Points on a hilly landscape, in no order, each with its height.
A climber steps from a point to whichever of its 2 nearest points has the largest rise for the distance, and stops where none of them is higher. Distance is the straight distance between rows; heights are no part of it.
K_846: [-.18,.08,-.44,-.15,-.09,.35,.03,-.21,.03,.22,.10,.02,.00,.32,-.19,.13,.23,-.12,.09,.17,.02,.05,.05,-.12,-.09,.13,.10,.30,-.22,.02,.42,-.34,.15,.28,-.14,-.13,-.19]  height 455
K_85: [-.01,.16,.26,.09,.28,.09,-.02,.08,-.05,-.31,.04,.13,.04,.06,.13,.09,-.07,.19,-.22,-.14,-.18,-.05,.23,.08,-.22,.06,-.39,-.09,.45,-.29,.32,.13,-.18,-.06,.24,.04,-.06]  height 185
K_178: [.06,-.22,.12,-.09,-.01,.12,.21,.07,.07,.07,.02,.32,-.03,.31,-.05,.02,.04,.23,.08,.01,-.20,-.14,.00,.31,-.13,.05,-.25,.04,.13,-.20,.37,-.10,.04,.04,.07,.11,-.05]  height 281
K_428: [-.01,-.13,-.32,-.22,-.18,-.29,-.02,-.24,-.04,.24,-.07,.07,-.05,.07,.11,-.15,.06,-.14,-.06,-.04,.10,.01,.10,-.14,.03,.20,.16,.00,-.05,-.08,-.03,.18,.27,-.03,-.05,.00,.06]  height 596
K_783: [.04,-.16,-.27,-.26,-.19,-.31,.11,-.14,.00,.38,.02,.22,-.22,.04,-.06,-.14,-.02,.06,.13,.08,.02,.12,-.06,.07,-.05,.24,-.01,-.05,-.24,-.12,.09,.08,.25,.04,-.04,-.03,-.01]  height 559
K_517: [-.11,-.20,.02,.06,.16,.13,-.30,.09,.23,-.26,.00,.00,.21,-.28,.01,.04,.16,.07,.12,-.04,.31,.03,.19,-.15,-.06,-.16,.13,.10,-.04,.17,-.29,.06,-.05,.14,-.03,.15,-.12]  height 541
K_130: [.31,-.23,.30,.26,-.08,-.43,.03,.30,-.11,-.04,-.11,-.11,-.26,-.11,.03,-.10,-.03,.14,-.09,-.16,-.32,.01,.06,-.06,-.13,-.07,-.18,.24,.15,-.08,-.30,.22,-.11,-.11,.10,.14,.17]  height 754
K_454: [.06,-.09,.18,.08,-.24,-.11,-.08,.14,.04,-.01,-.02,-.22,.12,-.16,-.02,.08,.11,-.02,.00,.10,-.07,-.29,.03,.01,.14,-.39,.22,.09,-.12,.34,-.76,.08,-.25,-.03,.25,.20,.04]  height 289
K_185: [.19,-.13,-.50,-.35,-.04,.15,-.25,-.07,-.03,.36,.07,.24,-.10,.21,.23,.09,.07,.05,.19,.09,.02,.00,.10,-.04,-.02,.27,.08,.21,-.33,.18,.22,-.05,.07,.18,-.19,-.11,.02]  height 773
K_74: [.03,-.06,-.19,.10,.10,-.22,.24,-.09,.18,-.07,-.13,.18,-.08,.12,-.03,-.07,.06,.16,.07,.46,.08,.19,.04,-.01,.01,.06,-.36,.24,-.04,-.22,.47,-.31,.25,-.16,-.17,.16,-.28]  height 595
K_144: [.07,-.02,.34,.16,-.21,-.15,-.31,.31,.16,-.17,-.21,-.32,-.09,-.22,-.11,-.11,.16,-.14,-.23,.01,-.03,-.18,.08,-.08,.13,-.28,.24,.06,-.13,.19,-.67,.04,-.13,-.13,.17,.18,.16]  height 316
K_243: [-.06,-.27,-.02,.16,-.21,.37,-.14,-.03,.03,-.19,.31,.22,.23,-.07,-.24,.16,.16,-.05,.31,.02,.15,-.28,.11,.05,.15,-.23,.07,.11,-.22,.23,-.28,-.05,-.24,.18,-.18,.06,-.16]  height 478
K_527: [.10,.07,-.12,-.01,.18,.04,-.32,.16,.19,.02,-.13,-.08,.03,-.63,.18,-.28,.11,.00,.10,.11,.20,.18,-.17,-.11,.32,-.23,.46,.04,.03,.50,-.15,.02,.18,-.09,-.09,.11,.15]  height 151
K_19: [-.14,.40,-.19,.00,.09,.13,.10,-.23,-.28,.37,.21,-.13,-.28,.13,-.16,-.15,.03,-.07,.04,.02,-.04,.02,-.20,-.24,-.11,-.06,-.11,-.17,-.10,-.02,.27,-.03,.16,.35,.05,-.29,-.03]  height 533
K_332: [-.04,.21,.11,.10,.26,.07,-.04,.32,.12,-.13,-.33,-.01,-.19,-.21,.41,-.15,-.21,.07,-.36,-.12,-.08,-.06,.15,-.06,.06,-.04,.06,-.11,.40,.17,.24,.10,-.22,-.31,.19,-.04,.15]  height 136
K_462: [-.19,.13,-.08,-.09,.21,.24,-.09,.04,.13,-.22,-.08,-.07,.20,-.31,-.10,.18,-.01,.04,.15,.02,.35,.14,-.18,-.22,.15,-.16,.39,-.06,.04,.24,-.03,-.16,.14,.07,-.24,-.19,.07]  height 189
K_648: [-.20,-.02,-.32,-.12,-.23,.22,.28,-.30,.18,.10,.09,.15,.13,.16,-.19,.07,.13,-.13,.09,.25,.14,.10,.13,.08,.00,.07,-.03,.25,-.19,-.06,.39,-.32,.30,-.01,-.24,.03,-.29]  height 498
K_246: [.24,.07,.38,.03,.34,.00,.07,.10,-.02,-.30,.03,.12,.06,.16,-.13,.30,-.13,.27,-.02,-.13,-.27,-.10,.05,.13,-.26,.01,-.32,.16,.26,-.37,.25,.02,.00,-.02,.09,-.03,.04]  height 216
K_139: [-.04,-.34,-.21,.28,.24,.01,.08,.18,.12,-.18,-.36,.07,-.12,-.13,-.05,-.12,.12,.12,.01,-.02,.10,.06,.20,-.08,.07,-.10,-.15,.35,.12,-.10,.40,-.17,.10,-.12,-.12,.13,.10]  height 712
K_240: [-.18,.08,.20,.13,.34,.05,-.37,.32,.24,-.45,-.19,-.12,.08,-.37,.01,-.07,.00,.18,.07,-.16,.27,.17,.21,-.28,.05,-.17,.06,.19,.09,-.03,-.24,-.08,.00,.10,.11,.20,.07]  height 579
K_528: [-.31,.33,-.09,-.07,-.08,-.24,.18,-.02,-.14,.12,-.09,-.02,.00,-.08,.09,-.25,.00,-.15,-.12,.30,-.09,-.13,-.02,.06,-.23,.09,-.18,-.29,.00,-.14,.23,-.12,.40,.29,-.26,.08,-.16]  height 612
K_558: [-.22,-.11,.07,-.11,-.24,.31,.21,-.26,.04,.01,.37,.02,-.03,.25,-.34,-.04,.16,-.13,.07,.10,-.12,.00,-.02,.25,.00,-.06,-.27,-.11,.02,-.25,.33,-.07,.09,-.12,.04,.16,-.05]  height 345
K_949: [.29,-.12,-.01,.38,.11,.14,-.01,-.02,-.13,-.33,.43,.12,.05,-.17,-.08,-.04,.08,.04,.15,.05,.16,.10,.02,-.13,.27,-.13,-.20,.30,-.17,-.02,-.18,-.17,-.42,-.17,.05,.15,.01]  height 327
K_796: [-.21,-.11,-.45,-.31,.06,.06,.02,-.07,.06,.09,-.18,.06,.00,.02,.14,-.06,.11,-.11,.01,-.04,.06,.12,.21,-.23,-.13,.15,.12,.09,.16,.06,.17,.11,.16,.11,-.08,-.05,.01]  height 651
K_219: [-.05,-.24,-.24,-.29,-.21,.11,.14,-.15,.11,.13,.17,.11,-.01,.46,-.07,.23,.03,.03,.21,.04,-.07,-.13,.05,.21,-.18,.07,-.10,.12,-.06,.07,.11,-.05,-.04,.24,-.08,-.23,-.20]  height 379
K_588: [-.22,.02,.28,.19,-.12,-.27,.01,-.11,.01,-.03,-.17,-.10,.09,.00,-.27,-.03,.10,-.23,-.32,-.12,.18,-.03,.02,-.09,.28,.10,-.03,.07,-.05,-.44,-.12,.04,.13,-.40,-.05,.24,.04]  height 463
K_348: [.08,.10,-.24,-.59,-.18,.10,-.01,-.11,.00,.22,.25,-.06,-.12,.32,.36,-.07,.02,-.07,-.23,.07,-.14,-.17,-.09,.25,-.06,.17,-.05,-.23,.13,-.04,.14,-.02,.02,-.05,.23,.01,.20]  height 46
K_741: [-.40,.32,.00,-.01,.13,.06,-.07,.00,-.11,.14,-.09,-.06,-.09,-.32,-.06,-.20,-.04,-.18,-.05,-.06,.05,.17,-.04,-.21,.00,-.02,.05,-.28,.19,.10,.17,.27,.14,.05,-.02,-.12,-.05]  height 638
K_511: [-.25,-.15,-.05,.07,-.40,.15,.10,-.30,-.15,.03,.26,.10,-.09,.17,-.37,-.20,.18,-.21,.18,.16,-.09,.02,.16,.13,.11,-.06,-.26,-.12,-.08,-.12,.14,.12,-.04,-.04,-.02,-.03,-.07]  height 374
K_228: [-.06,-.40,-.17,-.29,-.14,.19,.12,-.02,.12,.11,.19,.19,.12,.28,-.13,.19,.03,.06,.30,-.19,-.02,-.21,.09,.27,-.28,-.12,.01,.03,-.10,.24,-.08,-.02,.02,.32,-.05,-.01,.05]  height 348
K_543: [.12,.06,-.25,-.13,-.12,-.31,-.07,-.13,-.29,.40,-.08,-.12,-.22,.38,.11,.13,.03,.05,-.09,.07,-.15,-.12,-.11,-.17,-.06,.27,.05,-.03,-.12,.01,-.17,.13,-.13,.34,.03,-.28,-.11]  height 350
K_190: [.01,-.20,-.14,-.11,-.03,.09,.14,.00,-.08,.05,.16,-.02,.14,.05,-.13,.21,-.02,-.09,.17,-.15,-.05,-.13,.00,.01,-.20,-.26,.09,-.03,-.15,.25,-.36,.01,.09,.15,.03,-.14,.17]  height 318
K_195: [.24,-.03,-.25,-.50,-.04,.08,.05,-.10,.18,.13,.24,.02,-.05,.28,.34,.00,-.07,.04,-.11,-.07,.09,-.03,-.21,.22,.00,.14,.17,-.01,.12,-.02,.10,.05,.01,-.23,.13,-.03,.14]  height 68
K_504: [.06,.24,.00,-.17,-.31,-.20,.05,.02,.00,.41,-.15,-.02,.05,.14,.33,.01,-.20,-.11,-.08,.07,-.14,-.15,-.30,.26,-.07,.30,.08,-.32,-.01,.01,.05,-.06,.05,.17,.11,-.08,-.10]  height 572
K_570: [-.03,-.22,-.44,-.25,.10,.29,-.20,.00,.01,.07,-.05,.07,-.10,.02,.26,.00,.14,-.05,.09,.10,.02,.04,.21,-.11,-.02,.04,.14,.05,.02,.28,.13,.08,-.02,.05,-.10,-.14,.10]  height 700
K_316: [-.21,.19,.10,-.03,-.09,-.33,.29,-.11,-.01,.19,-.20,.00,.10,.00,.06,-.04,-.10,-.07,-.20,.08,-.01,-.02,-.09,.11,-.02,.16,-.06,-.18,-.03,-.26,.12,-.10,.33,-.02,-.07,.16,-.20]  height 555
K_632: [.01,.24,-.09,-.42,-.17,.22,.11,-.12,-.19,.18,.31,-.09,-.24,.15,.18,-.03,-.09,-.05,-.16,.02,-.26,-.19,-.14,.14,-.29,.00,-.19,-.39,.22,-.01,.17,.02,.00,.10,.31,-.14,.21]  height 24
K_919: [.09,.23,-.23,-.04,.21,-.05,-.17,.10,.04,.02,-.05,-.13,.19,-.53,.00,-.01,.11,.04,.13,.11,.19,.20,-.30,-.18,.22,-.22,.53,.03,.06,.47,-.14,-.07,.18,.09,-.20,-.18,.20]  height 168
K_234: [-.07,.32,.44,.22,-.06,.24,-.03,.19,-.07,.17,-.05,-.11,.14,-.03,-.14,-.13,-.24,-.12,-.26,-.27,-.13,-.01,-.15,.20,.24,.09,.00,-.32,.02,-.09,.10,-.06,-.08,-.22,.21,.06,.19]  height 413
K_247: [.25,.03,.01,.28,.33,.03,-.20,.07,-.01,-.59,.13,-.07,.11,-.38,-.08,.14,.02,.10,.27,-.15,.28,.03,.16,-.06,-.03,-.03,-.20,.40,.00,-.17,-.15,-.23,-.08,.12,.15,.14,.12]  height 394
K_47: [-.14,.04,-.09,.01,.02,-.06,.24,-.31,.14,-.15,-.05,.15,.22,.07,-.12,.02,.05,.06,.11,.24,.13,.17,-.01,-.12,.02,.06,-.21,.25,-.11,-.32,.31,-.27,.23,-.12,-.18,.20,-.36]  height 547
K_413: [.01,.02,.19,.05,.24,.33,.19,.03,-.11,-.21,.12,.02,-.12,.00,-.19,-.05,-.04,-.01,-.15,-.03,-.04,.06,.02,-.01,.17,-.11,-.09,-.08,.14,-.04,.17,-.13,-.16,-.39,.11,-.05,.29]  height 445
K_176: [-.03,-.03,.02,-.09,.23,.11,-.26,.13,.16,-.14,-.20,-.09,-.10,-.34,.42,.02,.02,.08,-.09,.15,.06,.11,.15,-.23,-.03,.00,.08,-.17,.23,.22,.12,.14,-.15,.08,-.12,-.11,-.20]  height 95
K_817: [.11,-.06,.06,-.01,-.13,-.11,-.06,.08,-.06,.13,.01,-.13,.13,-.12,-.01,.09,-.02,-.14,.11,-.05,-.11,-.14,-.07,.06,-.10,-.30,.25,-.09,-.09,.29,-.59,.15,-.03,.05,.12,-.07,.15]  height 292
K_346: [.16,.09,-.13,-.01,.16,.06,-.25,.21,.26,-.09,-.33,-.07,.16,-.28,.36,-.30,-.01,.01,.02,-.08,.21,.19,-.26,.07,.28,-.06,.46,.22,.03,.42,-.01,-.11,.10,-.28,-.09,.24,.10]  height 131
K_81: [.21,-.02,.07,.14,.03,-.08,-.20,.38,.22,-.25,-.40,-.30,-.03,-.17,.18,-.10,.02,-.05,-.29,-.03,.06,-.02,.04,-.04,.25,-.21,.29,.12,-.07,.17,-.31,-.11,-.16,-.37,.14,.20,.27]  height 349
K_424: [.18,-.20,.24,.14,.09,-.05,.11,.10,-.02,-.14,.16,.17,.29,.17,.05,.22,-.12,.24,.19,-.30,.05,-.13,-.04,.20,-.04,.09,-.18,.30,-.09,-.13,-.01,-.21,-.24,.18,.03,.12,-.01]  height 494
K_319: [-.13,-.07,.17,.20,-.09,-.07,-.12,.16,.12,-.20,-.16,-.17,.04,.03,-.28,-.06,.07,-.10,-.32,-.02,.15,-.04,.12,-.17,.45,-.03,.10,.05,-.17,-.21,-.18,-.14,-.03,-.46,.07,.23,.31]  height 419
K_291: [.30,-.12,-.19,-.27,-.05,-.10,.03,-.01,.19,.03,.02,-.01,.12,.18,.26,-.08,-.05,.02,.00,-.16,.06,.11,-.08,.14,.02,.00,.28,-.01,.04,.15,-.17,.12,.06,-.29,.10,.02,.22]  height 89
K_672: [-.09,.08,.25,.04,-.20,-.29,.14,-.08,.03,.09,-.12,-.09,.19,.11,-.01,-.09,-.01,-.19,-.38,.06,.07,.02,-.04,-.01,.21,.19,-.05,-.07,.00,-.33,-.04,.00,.02,-.22,-.04,.23,-.14]  height 504
K_242: [.44,-.08,-.24,-.17,.06,-.14,-.12,.11,.24,-.07,-.15,-.04,.03,-.02,.43,-.23,-.01,.08,.05,-.11,.09,.09,-.15,.21,.12,-.09,.31,.13,-.01,.35,-.18,.01,.06,-.40,.04,.18,.17]  height 108
K_377: [-.06,.12,-.03,-.07,.14,.15,-.14,.17,.11,.00,-.37,-.01,-.22,-.32,.56,-.13,-.11,.08,-.27,.15,.00,.00,.00,-.14,.11,.05,.13,-.18,.29,.31,.27,.08,-.11,-.16,-.03,-.09,-.05]  height 113
K_976: [-.04,-.20,.12,.23,-.33,.22,.15,-.13,-.15,.02,.25,.09,-.05,.21,-.34,-.04,-.01,-.09,.24,.13,-.28,-.08,.02,.26,.11,-.11,-.23,-.04,-.07,-.01,-.04,.08,-.43,.04,-.07,.02,-.16]  height 409
K_497: [-.10,.17,.34,.09,.25,.20,.25,-.13,-.14,-.21,.15,.07,-.04,-.03,-.35,.05,-.10,-.02,-.04,-.07,-.13,.11,.00,-.02,.07,-.19,-.20,-.15,.02,-.17,-.08,.02,.12,-.34,.04,-.15,.10]  height 485
K_496: [-.04,.14,.17,.01,.07,.44,.05,-.01,.00,.06,.19,.04,.04,-.10,.01,-.16,-.12,-.09,-.18,-.10,.06,.12,-.09,.10,.30,-.06,.04,-.20,.05,.10,.09,-.04,-.21,-.30,.17,.07,.21]  height 411
K_767: [-.22,.29,-.16,-.12,.03,-.02,-.10,-.06,-.16,.28,-.24,-.30,.17,.14,.01,.19,.10,-.15,-.29,.01,.02,-.08,-.16,-.28,.04,.15,.28,-.07,-.10,.02,.01,-.02,.07,.29,-.08,-.13,-.05]  height 269
K_448: [-.13,.04,-.02,.10,.02,-.09,.12,-.16,-.12,.00,.07,-.14,-.03,-.10,-.22,.11,-.03,-.21,-.06,.04,.11,.13,.04,-.35,.03,-.09,.05,-.13,-.17,-.09,-.21,.21,.12,-.13,-.16,-.18,.01]  height 483
K_661: [-.16,-.29,-.03,.01,-.06,.26,-.22,-.05,.17,-.05,.17,.10,.38,-.16,-.05,.05,.21,-.05,.18,-.06,.28,-.06,.13,-.10,.07,-.01,.15,.07,-.11,.14,-.11,.02,-.11,.14,-.19,.08,-.15]  height 511
K_601: [-.05,-.19,.44,.12,-.12,-.16,.11,.14,.02,.01,-.02,.03,.39,.18,-.09,.17,-.18,.12,-.01,-.27,-.14,-.14,-.07,.13,.05,.15,-.20,.17,-.10,-.28,-.06,-.05,-.17,.08,-.03,.16,-.11]  height 538
K_819: [.10,-.09,.31,.10,-.23,-.30,.12,.11,.00,.22,-.05,.05,.13,.21,.11,.11,-.23,.11,-.05,-.12,-.21,-.12,-.13,.27,.09,.28,-.19,-.01,.00,-.26,-.02,-.01,-.22,.07,.10,.23,-.13]  height 584
K_394: [.41,-.21,.02,.17,.20,.09,.02,.12,.00,-.36,.17,.13,.10,.00,.15,.18,.03,.28,.32,-.17,.16,-.21,.06,.30,-.30,.05,-.20,.39,-.02,-.13,.12,-.16,-.05,.35,.08,.13,-.01]  height 451
K_452: [.13,-.08,.27,-.11,.07,-.04,.31,.01,-.01,-.16,.08,.14,-.09,.34,-.08,.27,-.11,.22,-.04,.05,-.32,-.21,-.12,.21,-.16,-.01,-.28,.03,.18,-.27,.08,.05,-.11,-.02,.14,.01,.01]  height 248
K_886: [-.22,.15,.37,.30,-.17,.04,-.04,.11,-.07,.13,-.15,-.13,.07,-.11,-.32,-.13,-.09,-.31,-.16,-.16,.07,.03,-.15,.21,.25,.04,.19,-.33,-.12,-.04,-.10,.02,.01,-.25,.03,.08,.15]  height 446
K_665: [.33,.22,-.15,-.16,.02,-.17,.05,-.14,-.04,.28,.34,.00,-.09,.16,.17,.06,-.24,-.02,.02,-.12,.04,.17,-.23,.02,.00,.16,.03,-.22,-.07,.02,-.19,.17,-.06,-.03,.13,-.33,-.04]  height 434
K_91: [.15,-.10,-.04,.07,.17,-.06,.22,-.15,-.03,-.15,.29,.03,.14,-.08,-.10,.25,-.09,.10,.41,.03,.09,.00,-.01,-.08,-.22,-.31,-.02,.13,-.16,.19,-.46,-.04,.16,.10,-.03,-.06,-.08]  height 290
K_173: [.15,.22,-.32,-.03,.14,.10,.06,-.20,-.15,.18,.28,.00,-.20,.01,.05,-.04,-.03,-.02,.12,.05,.05,.17,-.10,-.26,-.09,.04,-.05,-.12,-.01,.03,.14,.14,.01,.10,.02,-.32,-.02]  height 484
K_370: [-.42,.20,-.05,-.09,.18,.48,-.07,.01,.19,-.05,-.20,.04,.02,-.29,-.11,.22,.08,-.01,.04,.12,.27,.01,-.06,-.04,.17,-.02,.35,-.20,.10,.29,.26,-.18,.05,.24,-.19,-.24,.03]  height 209
K_364: [.46,.00,.30,.25,-.02,-.46,-.04,.26,-.05,-.02,-.13,.00,-.36,-.10,.11,-.32,-.10,.15,-.10,-.27,-.26,.01,.00,.10,-.22,-.03,-.02,.04,.24,-.02,-.09,.33,-.03,-.15,.22,.09,.27]  height 816
K_953: [-.21,.18,.18,.04,-.01,.08,.14,-.27,-.14,-.12,.14,-.12,-.03,-.03,-.27,.12,-.07,-.20,-.07,.13,-.15,.11,.07,-.04,-.02,-.09,-.28,-.23,.01,-.16,-.12,.07,.05,-.12,-.05,-.17,-.14]  height 526
K_583: [-.05,-.07,-.61,-.39,-.16,.21,-.19,-.08,.03,.35,.05,.32,-.18,.13,.22,-.01,.16,.06,.24,.14,-.01,.04,.15,.10,-.03,.33,-.01,.26,-.26,.13,.50,-.14,.27,.12,-.06,.03,-.06]  height 715
K_27: [-.34,.30,-.17,-.15,.18,.38,-.16,.03,-.06,.12,-.24,-.16,.10,.01,-.01,.32,.20,-.03,-.24,.12,.06,-.02,-.14,-.27,.15,.07,.23,-.09,.02,.15,.32,-.22,.10,.38,-.17,-.27,-.02]  height 235
K_314: [.00,.26,.10,.14,.16,-.10,.13,-.02,.00,.14,-.01,.09,-.07,-.27,.00,-.31,-.20,.00,-.06,-.15,-.04,.17,-.09,-.04,-.06,-.05,.03,-.18,.19,.02,.11,.28,.16,-.15,.04,-.01,.02]  height 691
K_851: [.05,-.16,.20,-.05,-.34,-.21,.13,.04,-.05,.41,-.04,.16,.02,.16,.26,-.07,-.21,.14,.08,.02,-.21,-.13,-.15,.33,.03,.30,-.11,-.16,-.04,-.02,-.02,.08,-.16,.05,.08,.09,-.16]  height 636
K_731: [.35,.11,-.29,-.20,-.05,-.36,-.08,-.11,-.09,.25,.06,-.04,-.23,.24,.33,.07,-.12,.08,-.02,.09,-.06,.05,-.22,-.05,.02,.24,.09,-.08,-.16,.06,-.15,.18,-.15,.08,.08,-.28,-.05]  height 393
K_191: [.24,-.13,.09,.19,.19,.00,.21,-.13,-.01,-.27,.30,.06,.08,.02,-.08,.21,-.16,.17,.33,.06,.04,.18,.04,-.01,-.14,-.08,-.12,.21,-.12,-.03,-.32,-.02,-.06,.00,-.09,-.07,-.25]  height 275
K_678: [-.06,.16,.13,.01,-.38,-.14,-.21,-.04,-.13,.37,-.33,-.18,.03,.06,.09,-.01,-.09,-.33,-.16,-.04,-.05,-.06,-.15,.09,-.08,.25,.30,-.37,.12,.09,-.13,.15,-.03,.16,.05,-.09,.05]  height 517
K_613: [.02,-.38,.33,.14,-.11,-.34,.04,.10,-.07,-.14,-.12,-.04,-.10,.01,-.04,-.09,-.01,.00,-.03,-.18,-.19,-.01,.19,.01,-.18,-.12,-.07,.12,.09,-.13,-.29,.25,-.08,-.03,-.02,.19,-.02]  height 701
K_360: [.17,-.18,-.01,.29,.05,.02,-.07,-.08,.02,-.36,.34,.09,.09,-.17,-.07,.07,.05,.09,.16,.16,.07,.10,.14,-.27,.17,-.20,-.08,.21,-.18,.02,-.37,.02,-.28,-.06,-.16,-.04,-.21]  height 302
K_788: [.20,-.23,-.23,.33,.13,-.07,.07,.09,.10,-.30,-.21,.04,-.11,.04,.01,.03,.05,.19,.12,.20,.13,.18,.17,-.04,-.07,-.12,-.25,.42,.03,-.21,.44,-.29,.01,-.10,-.14,.02,-.11]  height 658
K_755: [.29,-.06,.02,.35,.31,.05,-.02,.15,-.10,-.42,.26,-.07,-.01,-.13,-.07,.09,.00,.05,.08,-.09,-.05,.11,.12,-.10,.04,-.11,-.32,.24,.06,-.14,-.03,-.08,-.27,-.13,.07,.04,.26]  height 360
K_650: [-.13,-.20,.19,-.16,-.27,.02,.17,-.06,.11,.11,.11,.19,.02,.45,-.33,.03,.14,.17,.17,.18,-.27,-.15,-.09,.39,-.14,.04,-.28,.00,.14,-.34,.44,-.02,.05,.06,.08,.21,-.15]  height 309
K_757: [-.34,.16,-.14,.08,-.11,.15,-.13,-.16,-.28,.23,-.04,-.10,-.11,-.02,-.26,-.07,.14,-.26,-.01,.10,-.10,.01,.01,-.16,-.09,-.03,-.10,-.28,.01,.00,.17,.16,.09,.30,-.07,-.18,-.02]  height 585
K_912: [-.11,.33,-.20,-.27,-.07,-.47,.04,-.01,-.16,.10,.10,.06,-.25,.01,.13,-.31,.05,-.05,-.17,.29,.05,-.13,-.21,.11,-.32,.25,-.14,-.32,-.03,-.29,.18,-.17,.38,.20,-.14,-.02,-.03]  height 672
K_212: [-.08,.07,-.39,-.37,-.16,-.49,-.02,-.14,-.10,.43,.08,.21,-.20,.06,.02,-.23,.10,-.01,-.02,.20,.07,.04,-.12,.11,-.10,.37,-.20,-.12,-.25,-.22,.21,-.08,.41,.24,-.06,.01,-.12]  height 606
K_777: [.02,.14,.22,.12,.23,.13,.04,.16,-.02,-.18,-.07,.18,-.08,.00,.29,-.02,-.13,.25,-.19,-.16,-.08,-.15,.22,.11,-.18,-.04,-.14,-.14,.38,.07,.30,.13,-.27,-.09,.22,.00,.06]  height 162
K_978: [.26,.20,.18,.16,.12,-.31,.10,.14,.00,-.02,-.06,-.01,-.29,-.24,.15,-.29,-.21,.13,-.06,-.17,-.11,.16,.02,-.07,-.27,-.11,.14,-.09,.21,.17,-.15,.39,.05,-.19,.12,-.14,.05]  height 749
K_67: [-.01,-.04,-.01,.23,.10,.06,-.15,.30,.09,-.27,-.25,-.16,.11,-.02,-.01,-.02,-.03,-.01,-.22,-.02,.12,.03,-.05,-.10,.48,-.16,.15,.03,-.16,.08,-.14,-.33,-.18,-.36,.07,.19,.36]  height 382
K_649: [-.21,-.06,-.36,-.24,-.10,.10,.20,-.28,.01,.18,-.07,-.04,-.03,.44,-.22,.32,.09,-.08,.08,.08,-.14,-.10,.05,.03,-.28,.01,-.10,.15,-.12,.06,.19,-.22,.21,.32,-.07,-.29,-.14]  height 414
K_769: [-.17,-.18,.07,.12,-.27,.20,.10,-.11,-.06,-.18,.26,.05,.08,.15,-.27,.22,-.02,-.07,.19,.05,-.09,-.18,.16,.12,.07,-.10,-.14,.05,-.09,.10,-.20,.13,-.43,.11,-.19,-.12,-.27]  height 440
K_785: [-.22,-.24,.41,-.01,.10,-.13,-.06,.07,.06,-.18,-.18,-.13,.05,-.09,-.10,.00,-.05,.01,-.02,-.25,-.10,.10,.34,-.13,-.31,-.10,-.08,.00,.13,-.14,-.33,.31,-.01,-.04,.05,.06,-.15]  height 657
K_903: [.03,.13,.01,-.01,-.05,-.14,-.26,-.18,-.39,.35,-.16,-.19,-.04,.31,-.01,.11,.35,.03,-.20,.09,-.13,-.11,-.06,-.31,.05,.11,.23,-.04,-.08,-.01,-.10,.08,-.01,.42,-.06,-.19,-.14]  height 307
K_982: [-.11,.05,.37,.24,-.39,-.06,-.15,-.03,-.18,.16,-.18,-.11,-.02,-.05,-.14,-.20,-.06,-.44,-.09,-.07,.00,.01,-.11,.13,.14,.10,.27,-.44,.04,.05,-.35,.16,-.13,-.12,.03,.04,.09]  height 476
K_946: [-.04,.07,.20,.22,.00,-.11,.01,-.07,-.05,.00,-.01,-.24,.02,-.26,-.16,.14,-.02,-.08,-.09,.23,.04,.16,-.09,-.34,.15,-.12,.20,-.13,-.18,.02,-.25,.04,-.02,-.05,-.23,-.17,-.10]  height 452
K_441: [-.22,.02,.30,.07,.38,-.01,-.22,.30,.15,-.41,-.25,-.09,.00,-.23,-.06,-.03,-.12,.16,-.02,-.30,-.01,.09,.33,-.18,-.10,-.17,-.10,.14,.17,-.04,-.14,.11,.05,-.05,.08,.09,.06]  height 613
K_520: [.31,-.11,-.02,.22,.30,.17,-.06,.07,-.02,-.45,.11,.07,.12,-.27,.05,.01,.06,.24,.37,-.28,.35,-.11,.08,.09,-.18,-.03,-.10,.36,.06,-.07,.04,-.20,-.05,.18,.07,.24,.09]  height 420

For each start below, name the point where the climber stops.
K_228 | K_139
K_558 | K_364
K_360 | K_851
K_234 | K_851
K_319 | K_912
K_394 | K_851
K_332 | K_364
K_242 | K_364
K_27 | K_364

Call two points neighbours if one is among the 2 nearest of the other. Go from one point of each pair to the other, from neighbour to neighbour, staying as high as possible. Name the lowest point that can't be avoided.
K_912, K_953 | K_191
K_364, K_953 | K_176
K_185, K_912 | K_783
K_912, K_139 | K_846
K_851, K_953 | K_496
